Each row is a point on a landscape with many valleys, with its height.
From any point a ball rolls to the lowest of the 2 points nearest to it. It stops when none of these is lower. Distance is the straight distance between rows; heights are no part of it.
tig: [154  84 154 135 140 176 130 192 113 106 146 150 134 131  83 120 100 101
 121 138 160 106 142 106  76  79 145  95 147 118 162  32  86]  (h 2.44)
Sim: [121 158 168  77 112 138 177 167 128 141 187 140 162 128 129 139 152 142
 126 121 149 105 137 120 142 123 111 162 125  70 108 153 142]  (h 3.12)
noguk: [130 141  73 141 113 127  87  72 175 115 112 115  95 123 148 118 135 138
 131 117 105 147 135 130 123 155  95 113 140 184 156 135 121]  (h 2.01)
vuka: [ 65 114  69 120 126 158 107  58 183 113 116 103  76 114 163 139 147 140
  64 119  89 127 117 132 124 170 114 123 109 133 141 161 129]  (h 2.87)
fedez: [153 117 182 105 141 129 174 171 104  72 113 132 123 136  67 159 119  82
 174 169 151 113  91 161  67  69 132 122 140 113 107 125  54]  (h 8.68)
lopip: [122 105 177 130  63 154 147 148  98 136  89 125 159 168 151  94 124 152
 193 143 129 124 161 129  69 172 113 107 138 100 152 182 114]  (h 3.18)
danop: [142 159 111 159 136  95 102 137 152 158 127 141 136 117 181  66  68 129
 143 144 115 111 136 110 152 117 102 114 105 146 162  88 179]  (h 2.33)
fepo: [162 126 123 138 161 101 139 123 130  98 140 143  84 108 107 162 128  75
  80 135 120 122 109 116 170  61 151 133 142 166  93 109  81]  (h 2.76)
Pob: [ 93 158 123 150 136 139  83  94 149 159 186 118 137  77 152 117 138 173
 104 106 125 123 160 116 138 187  99 149  95 111 119 132 195]  (h 1.80)
buza: [ 89  80 147  67 149 161 162 160 179  91 121 140  66 127 118 142 162  97
  78 126 108 148  61 152 119  90 165 156 147 114 146 106  91]  (h 1.77)
lep: [139  89 134 129 169  94 170 160 139 124 147 142 111 134 146 162 128  72
  90 148 115 105  79 115 219  63 146 160 123 108  85 112 121]  (h 2.14)
bamot: [161 143 144  88 109 147 130 105 111 153 115 151 111 107 110 104 141 134
 150  73 160 177 177 140 122 172 114 130 136 131 165 100 145]  (h 4.97)
Pep: [136 153 159 115 108  88 116 125 181  88 131 128  96 123  93 150  94 139
 106 140 124  93 106 175  92  81 129 157 100 117 118 181 113]  (h 8.10)
pom: [142  74 141 145  64 126  66 102 133 162 103 124 114 176 173 124 107 181
 171 145 110 120 147 142 100 138  97 137 130 161 138 145 149]  (h 6.37)
zimev: [145  88 153  86 137 165 174 203  97  80 155 127  88 131  63 161 115  76
 167 192 148 120  99 144  90  93 118 111 145  89 142 122  77]  (h 8.79)
Kegur: [114 144 143 125 150 129 122 160 191  91 189 130 122 119  99 118 113 164
  57 133 161 107  50 121 125  85 184 153 127 116 120 114 113]  (h 5.50)
zib: [103 166  91 103 160  49 174 121 136 103 139 123 104 131 116 128 154  94
 133 120  90 182  58 119 196 108 128 106 130 166 115 110 101]  (h 3.24)
rem: [132 161 109 159 101 125 116 148 144 114 163 113 145 115 179 105  98 181
 171 168 113  98 124 104 110 161  96 121 111 125 142 201 140]  (h 4.08)
bal: [179 105 123 180  99 142 107 126 109 134  91 123 195 163 166 152 128 120
 162 138 124 103 142 106 146 120 134 123 166 184 116 162 103]  (h 3.84)
Bafe: [151 164 118 147 157 106 170 150  89  92 131 129 165 128 123 142 141 125
 151 130 146 111 114 110 142 110 152 121 151 134  91 188  77]  (h 4.23)
mibi: [133 186 101 119 123  63 128 125 183  88 145 117 101 121 139 132  84 130
 116 144 108  96 105 125 150  90  96 128 106 153 129 180 120]  (h 7.91)
fad: [109 151 143 115 115  44 107 104 130 194  92 116 127 184 122 110 142 156
 148  87 136 135 120 135 132 131 130 173 128 163  81 148 168]  (h 7.09)
duvi: [128 110 148 156 162 135 139 156  84 128 152 160 116  84 155 102 114 133
 120 158 101 143 148 128 123  92 134 122 107  74 135  94 133]  (h 2.23)
nul: [136 135 142 121 146  78 177 162 105 186 132 145 141 158 154 131 112  79
 138 147 113 107 109 115 210  72 113 151 118 105  98 114 153]  (h 1.44)
mosuv: [128 171 109 143 128  59  72  90 125 160 101 112 162 177 108 139 115 138
 150 111 114 130 103 152 177 124 130 153 126 212  75 169 162]  (h 7.41)
Zez: [149 160  65 131 139 169 105 102 170  83 153 123  94  91 126 116 113 137
  91 124 139 121 151 113 112 142 125 102 139 161 158 120 113]  (h 1.02)
misot: [148 150 128  53 117 165 158 146 144 129 182 147 113 114 109 153 129 114
 118 132 153 110 143 149 133 114 102 140 133  93 161 123 129]  (h 2.54)
Rumo: [106  93 151 149  98 101  73  87 138 188  90 136  83 155 157  92 110 169
 136 119 109 127 170 159 102 139  98 152 121 136 132 116 185]  (h 6.63)
pil: [ 70 108 122 159 116 132  69  77 161 163 173 100 111 100 143 165 151 185
 119 137 122 132 106 125  89 201 102 126  95 118 118 181 180]  (h 2.43)
mirud: [103 145 102 146 164 137  96  84 115 146 144 137 119  68 146 110 148 141
 107  95  96 165 169 120 146 171 109 118  97 116 129  81 168]  (h 0.66)
siz: [149  82 126 151  66 145  77  96 147 108  80 112 123 171 131 166 125 157
 168 157 126 115 126 163  73 110 105 130 139 171 156 162  89]  (h 6.02)
velun: [142 152 148  85 111 138 174 139 103 160 147 139 172 137 144 150 158 103
 146  96 143  93 201 100 174 146  95 139 142 106  97 151 128]  (h 3.71)
Sorom: [113 131 127 135  85 164 116 119 147 107 157  95 148 137 124 149 114 169
 135 169 123  80 129 152  68 148 103 128 116  97 139 209 127]  (h 3.81)
nes: [ 94 143 117 122 139  90 131 127  86 197 107 125 191 159 172  93 143 114
 147  85 103 143 173  89 208 158 105 117 120 128 113  97 175]  (h 4.87)
zase: [128 106 148 136 154 170 132 201 145 104 207 133 134 121 111 132 114 153
  72 137 154 114  83 114 151  78 168 147 145  98 111  78 143]  (h 5.61)
naguk: [ 96 156 125 149 159  97  93  77 157 101 148 118  95  74 100 135 148 164
  69  98 115 166  83 128 115 158 166 146 102 151  85 156 137]  (h 5.14)
nek: [104 117 160 119  79 145 108  86 139 137  78 117  99 144  70 127 117 133
 136 142 151 121 131 205  34 151 131 135 116  94 147 125 151]  (h 3.86)
Vifo: [132 139 117 146 188 123 163 164  96 145 149 138 173 134 121 116 152 133
 100 110 155 157  73  83 182 113 199 155 124 117  85  89 154]  (h 5.83)
suni: [130 121 148 128 109 106 122  91 154 100  75 104 112 128  99 178 142 112
 112 118 120 106 136 191  90 107 141 159 131 137  81 185 100]  (h 8.31)
lop: [147  63 155 133 159 161 145 169 114 122 122 151  98 116 118 156 108  65
 110 158 147 107 159 124 104  64 137 114 139 114 149  47  74]  (h 2.85)
Nibu: [100 128 119  73 154 103 179 141 165  84 131 143  62 123 130 122 156 106
  96 126  83 164  43 114 162  88 134 135 138 153 147 114  91]  (h 2.51)
Gigu: [118 104 120 152 137 180 160 131 112 107 123 109 174 123 132 141 158 124
  88 123 141  86 170 125 120 132 147 125 141  80  93 139 111]  (h 3.89)
fogi: [132 169 117  96 120  49 133 108 122 165 135 128 119 138 116  90 135 118
 166  83 117 192 141 128 186 143  96 111 135 177 133  56 167]  (h 5.15)
poret: [128 192  88 123 166  55 164 131 108 117 126 124 150 141 124 118 143 124
 166 118 120 160  88 101 172 128 133 111 131 155 101 164 108]  (h 3.85)
bubat: [123 126 131 194 136 118  90 109  88 147 117 112 181 111 119 153 185 159
 134 106 116 152 124 100 123 177 158 148 123 157  90 160 154]  (h 4.54)
doz: [145 148 122 111 139  58 144 135 128 131 151 153  78 130 104 111 136  84
 169 120 110 205  75 136 188 103 104 125 151 189 143  69 138]  (h 4.09)
bak: [183 121 140 136 115 181 113 143 132 114 136 143 157 111 110 111  91 107
 107 112 172  85 198 112  92 124 133  98 155 138 176  82 109]  (h 1.76)
Zis: [ 58 103  99 102 128 176 126  83 154 113  90 105 103 122 136 159 149 121
  49 118 117 104 131 166  94 150 150 134 109  71 130 154 111]  (h 3.38)
Sufus: [144 100  86  97 110 166 148 115 132 118  56 123 101 143 151 155 128  83
 142 135 137 100 196 156 116 130  92 101 135 113 168 142  90]  (h 4.92)
muni: [ 95 177  98 111 156  68 165 141 110 156 128 107 179 143 134 116 175 128
 149  97 121 150 111  75 188 155 114 126 117 119 102 132 152]  (h 4.30)
dud: [ 97 114 173 159  81 156 134 123 111 128 125 101 173 153 118 121 138 162
 153 150 123 102 123 140  60 168 128 124 136  90 122 188 122]  (h 3.55)
vob: [150 102  99 115  88 190 113  95 130 103  69 108 140 146 110 152 146 113
 158 126 159 128 154 166  73 164 130 112 158 139 166 159  91]  (h 5.52)
kevi: [153 151  75  75 146 192 133 132 144  91 188 140  93  88 103 146 125 116
  72 128 153 123 144 117 135 121 132 106 139 117 149  91 115]  (h 1.79)
rap: [ 93 149  98 127 158 105 135 130 152 153 137 150 128 134 188  79 111 112
 104 124 116 126 121 106 192  96 102 120 116 122 154  59 143]  (h 1.55)
Bufa: [118 123 110 151 181 161 125 131  88 113 174 141 109  60 138 120 140 152
  81 127 110 164 151 108 143 135 153 119 101  78 103  83 146]  (h 1.78)
kem: [142 122 180 109 123 127 171 127 129  96  64 110 140 142  76 161 130  86
 160 150 148 106 129 184  58  90 132 141 140 113  94 140  74]  (h 8.54)
kagi: [127 156 121 163 150 105 105 102 106 115 132 117 120  81  97 138 169 167
 133 102 117 177 120 128  92 164 149 136 115 141 103 162 131]  (h 4.85)
Zus: [ 99 116 119 100 107 166  99  88 104 167  92 129 115 117 128 121 159 154
 139  91 144 162 181 152  89 210 122 120 118  98 169 137 151]  (h 4.00)
Kosas: [101 112 114 168 177 120 172 138 138 116 101 114 168 158 149 128 144 137
  67 111 148 113  83 103 169 107 205 157 107  86  79 118 134]  (h 5.96)
Bes: [166 125 134 199 122 122  94 135  98 141  81 135 178 150 152 103 100 139
 164 144 125 131 118 116 116 127 163 119 146 177 140 158 124]  (h 3.49)
kep: [171 164 193 128 113 123 135 170  94 104 167 167 124 103  80 101  96 147
 178 154 159 154 118 139  83 113 144 127 135 137 156 123 125]  (h 1.53)
Peba: [ 92  99 126 122  98 148  67  76 115 171 121 111  89 117 126 165 154 173
 148 123 119 160 148 148  72 215 109 126  99 120 141 169 176]  (h 3.13)
Rim: [124 125 161  99 104 146 128 134 127 111 118 131  87 111  82 125 101 123
 130 163 137 126 128 183  48 117 127 129  97  77 172  96 140]  (h 2.99)
ter: [ 97 151 124 134 153 114 112 100 199  77 157 119  96  96 111 121 118 167
  39 109 129 122  68 117 134 123 188 144 113 132 103 145 113]  (h 5.35)
gapof: [133 132 154 144 127 117 149 157 121 131 133 145 122 117 131  96 117 149
 136 147 127 131 122 133  83 100 140 134 123  96 153 115 129]  (h 2.25)
vinu: [ 99  63 132  63 161 211 152 188 156  89 147 115  92 126  91 177 147  73
  78 138 135 124  95 160 132  92 153 137 158  89 108  86  95]  (h 2.40)
Zur: [107 143  95 145 141 102 124 128  96 192 106  89 215 177 161 100 110 128
 186 131  96 159 124  83 194 183 128  89  92 170 117 148 194]  (h 4.19)
bogo: [154 179  97 164 136  61  92 112 140 102 109 127 127 151 127 138  78 111
 152 150 111 109 103 144 161  94 107 119 129 211 115 172 121]  (h 7.71)
zovo: [163 121 113 123  86 127 125 113 107 149 114 114 182 165 157 152 153 104
 168  97 115 111 187  95 177 159  87 124 164 173 105 171 123]  (h 4.40)
firas: [187 122 205  97  95 151 140 185 103 116 162 178 107 107  87 108  81 117
 180 160 166 146 147 126 108 115 109 116 129 125 201  86 139]  (h 2.47)
Tolup: [173  98 131 107 145 141 144 113 125 122 109 157  60 106 104 172 136  56
 105 135 140 133 151 151 130  76 132 133 148 157 141  66  89]  (h 3.56)
kuviv: [ 90 107 107 167 105 131 118 140 120 151 122 113 162 149 218 118 124 182
 166 164  88 109 125 101 138 155  91 122 105  97 131 189 137]  (h 4.10)
vabes: [141 114 140 174 122 178 114 136  77 137 124 121 205 109 131 139 171 127
 114  97 130 126 183  91 127 180 161 127 147 129 101 144 135]  (h 4.20)
bigu: [ 80  99 122 150 139 184 129 111 148 109 124 104 149 130 106 125 135 134
  63 131 140  80 132 147  75 133 158 125 127  69 118 125 110]  (h 3.70)
Vepep: [163 113  83 105 133 142 153  95 115 101  64 144  59 113 128 149 134  75
 126 133 135 142 175 137 124 120 115  99 135 138 169 106  81]  (h 4.34)
gobam: [121 119  86 136 105 112 100 127 116 176 124  96 193 163 199 100 128 162
 195 134  93 141 111  79 170 193 101  98 110 158 129 151 150]  (h 3.74)
lubur: [163 137 102 184 137 106  95 126 112 166  88 133 162 130 170  64  75 127
 158 128 116 149 126 100 146 147 139  99 125 174 156 106 157]  (h 2.98)
gimo: [178 141 147  75 113 107 129 107 110 154 150 161  85 106 115 102 120 114
 167  97 138 177 174 135 181 147  72 117 133 150 166  72 158]  (h 5.84)
vaz: [ 74 110 159 135 114  85 102  92 154 208  98 134 103 174 141 104 138 157
 110  90 139 116 129 153 105 132 127 174 131 119 107 120 169]  (h 6.84)
Gavi: [101 138 138  89 141  98 153 170 136 178 163 156 139 156 181 104 116 108
 140 133 114 117 106 115 208  77  82 154 130  94 142  92 156]  (h 0.68)
Rotam: [188 121 164 149  91 177 125 165 100  94 122 139 183 126 119 100  82 116
 148 130 162  95 181 106  86 153 137  84 156 147 173 132  95]  (h 2.37)
Tebid: [149 114 150 156 156 166 166 184  91 107 183 128 156 119 102 135 134 153
  94 131 156 124 101 102 152 102 196 123 148  87  71  92 121]  (h 5.70)

Where does a ball stop that starts at each point below?
bogo | bak
fedez | bak
Vifo | Zez
bal | Gavi
siz | bak
bigu | Zez
gimo | mirud

For each start below, name every point that the ball comes to, in order.
pom | siz > vob > Sufus > Vepep > Tolup > lop > tig > bak
bubat | vabes > Gigu > bigu > Zis > vuka > noguk > Zez
zovo | velun > Sim > misot > kevi > Zez
